Points on a hilly landscape, in no order, each with its height.
A climber steps from a point to the highest of its 6 nearest points, and stops where none of them is higher. Distance is the straight distance between rows; heights are no part of it.
Gesog: |  17 | -27 |  13 |  23 | -28 | -11 | -10 |   0 |  height 464
vafot: |  42 | -18 |  33 |  20 |  -7 | -35 |  33 |  -1 |  height 766
Rubo: |  32 | -13 | -19 |  11 |   3 | -21 | -16 | -52 |  height 90
nefel: |   0 | -11 |  24 |  13 | -35 | -10 |  -7 |  38 |  height 596
fov: | -74 |  65 | -59 | -35 |  39 |  42 | -21 | -34 |  height 321
vun: | -34 |  20 | -32 | -30 |  12 |  33 | -14 |  -3 |  height 475
sebi: | -38 |  -3 |   9 |   1 | -27 |  27 | -10 |  53 |  height 454
vok: | -19 |  -8 |   4 |  18 | -39 |  16 | -33 |  13 |  height 527
kep: | -66 |  36 | -41 | -19 |  14 |  57 | -44 | -31 |  height 207
fofi: | -56 |   7 |   3 | -13 | -12 |  47 | -18 |  49 |  height 422
Vos: |  33 | -16 |  32 |   3 |   7 | -37 |  42 |  25 |  height 621
Pudi: |  43 | -23 |  60 |  64 | -43 | -31 |  14 |   9 |  height 849
bip: |  51 | -23 |  40 |  32 | -18 | -33 |  20 |   3 |  height 685
Tata: |  -3 |  -4 |   6 | -20 |   8 | -19 |  27 |  42 |  height 538
zelit: |  47 | -10 |  28 | -10 |  31 | -51 |  55 |  23 |  height 483
Zet: | -47 |  30 | -25 | -46 |  37 |  27 |  -2 |  21 |  height 446
von: |  33 |  -8 |  -5 | -10 |  15 | -26 |  29 | -11 |  height 556
gul: | -10 | -27 |  36 |  51 | -68 |  -3 | -26 |  29 |  height 619
lup: |  -8 |  10 | -17 | -45 |  34 | -16 |  21 |  25 |  height 562
tolo: |  18 |  22 | -66 | -24 |  57 | -25 |   4 | -52 |  height 424
Larum: |  76 | -28 |  20 |  40 | -17 | -15 |   2 | -55 |  height 749
betiv: | -31 |  -1 |  17 | -13 | -18 |   4 |   5 |  63 |  height 503
pil: | -39 |  14 |  -2 | -41 |  19 |  10 |  27 |  62 |  height 497
gif: | -13 |  -1 | -12 |  -2 | -10 |   9 | -17 | -10 |  height 498
seti: |  83 | -12 |  59 |  46 |  -6 | -35 |  38 | -20 |  height 610
timam: | -74 |  31 | -16 | -28 |  13 |  56 | -30 |   1 |  height 381
gov: |  76 | -17 |  24 |  25 |   9 | -25 |  31 | -34 |  height 489
Deg: | -13 |  28 | -61 | -33 |  48 |  -1 |   1 | -33 |  height 334
bov: | -48 |  35 | -52 | -36 |  38 |  18 |  -8 |  -7 |  height 410
nire: | -88 |  46 |  -8 | -41 |  26 |  75 | -10 |  17 |  height 392
mese: |  11 | -22 |  -6 |  22 | -25 |   6 | -35 | -32 |  height 169
Vas: | -76 |  38 | -20 | -18 |  12 |  65 | -35 | -13 |  height 328
mus: |  -6 | -17 |  46 |  48 | -47 | -14 |   2 |  51 |  height 680
firid: |  15 |   2 | -29 | -28 |  40 | -31 |  25 |  -6 |  height 605
lelon: |  -6 |  -4 | -17 | -17 |   4 |   0 |  -5 |  -3 |  height 598
pem: |  19 | -27 |  22 |  37 | -46 |  -7 | -26 |  -8 |  height 508
sifa: |  45 |  -2 | -35 |  -9 |  45 | -30 |   8 | -52 |  height 821
vobap: |   8 |  -9 |  21 |   0 | -20 | -19 |  26 |  39 |  height 520
Dape: |   2 |  -1 | -15 | -24 |  17 |  -5 |  10 |  13 |  height 604
Digav: |  74 | -17 |  83 |  83 | -22 | -39 |  44 |   7 |  height 691
maki: |  44 | -13 |  -3 |   8 |  15 | -23 |   1 | -43 |  height 308
Vub: |  51 | -29 |  19 |  31 | -16 | -18 |  -3 | -33 |  height 307
nokeb: | -13 | -21 |  29 |  34 | -53 |  -1 | -16 |  37 |  height 626
romop: | -44 |   8 |  -5 |  -7 | -26 |  41 | -34 |  25 |  height 423
Siv: | -84 |  57 | -38 | -38 |  31 |  70 | -23 | -12 |  height 322
Maf: |  73 | -20 |   1 |  27 |   2 | -23 |   3 | -72 |  height 143
zak: |  20 | -12 |   0 |  -6 |   6 | -21 |  18 |   3 |  height 536
ralar: |  24 |   3 |   6 | -42 |  42 | -42 |  54 |  30 |  height 443
Sofil: |  15 |  -1 | -34 | -14 |  21 | -16 |  -2 | -28 |  height 801
nedof: |  38 | -25 |   2 |  39 | -32 |  -6 | -29 | -50 |  height 16
Sur: | -61 |  25 |  -6 | -42 |  11 |  37 |   0 |  41 |  height 449
Tak: | -35 |  -8 | -13 |  20 | -42 |  46 | -65 | -26 |  height 313

Where does a climber stop that starts at each point below?
Sur | sifa
mese | Pudi
Gesog | Pudi
zak | vafot
romop | Pudi
betiv | Pudi
bov | sifa
ralar | vafot
kep | sifa
lup | sifa
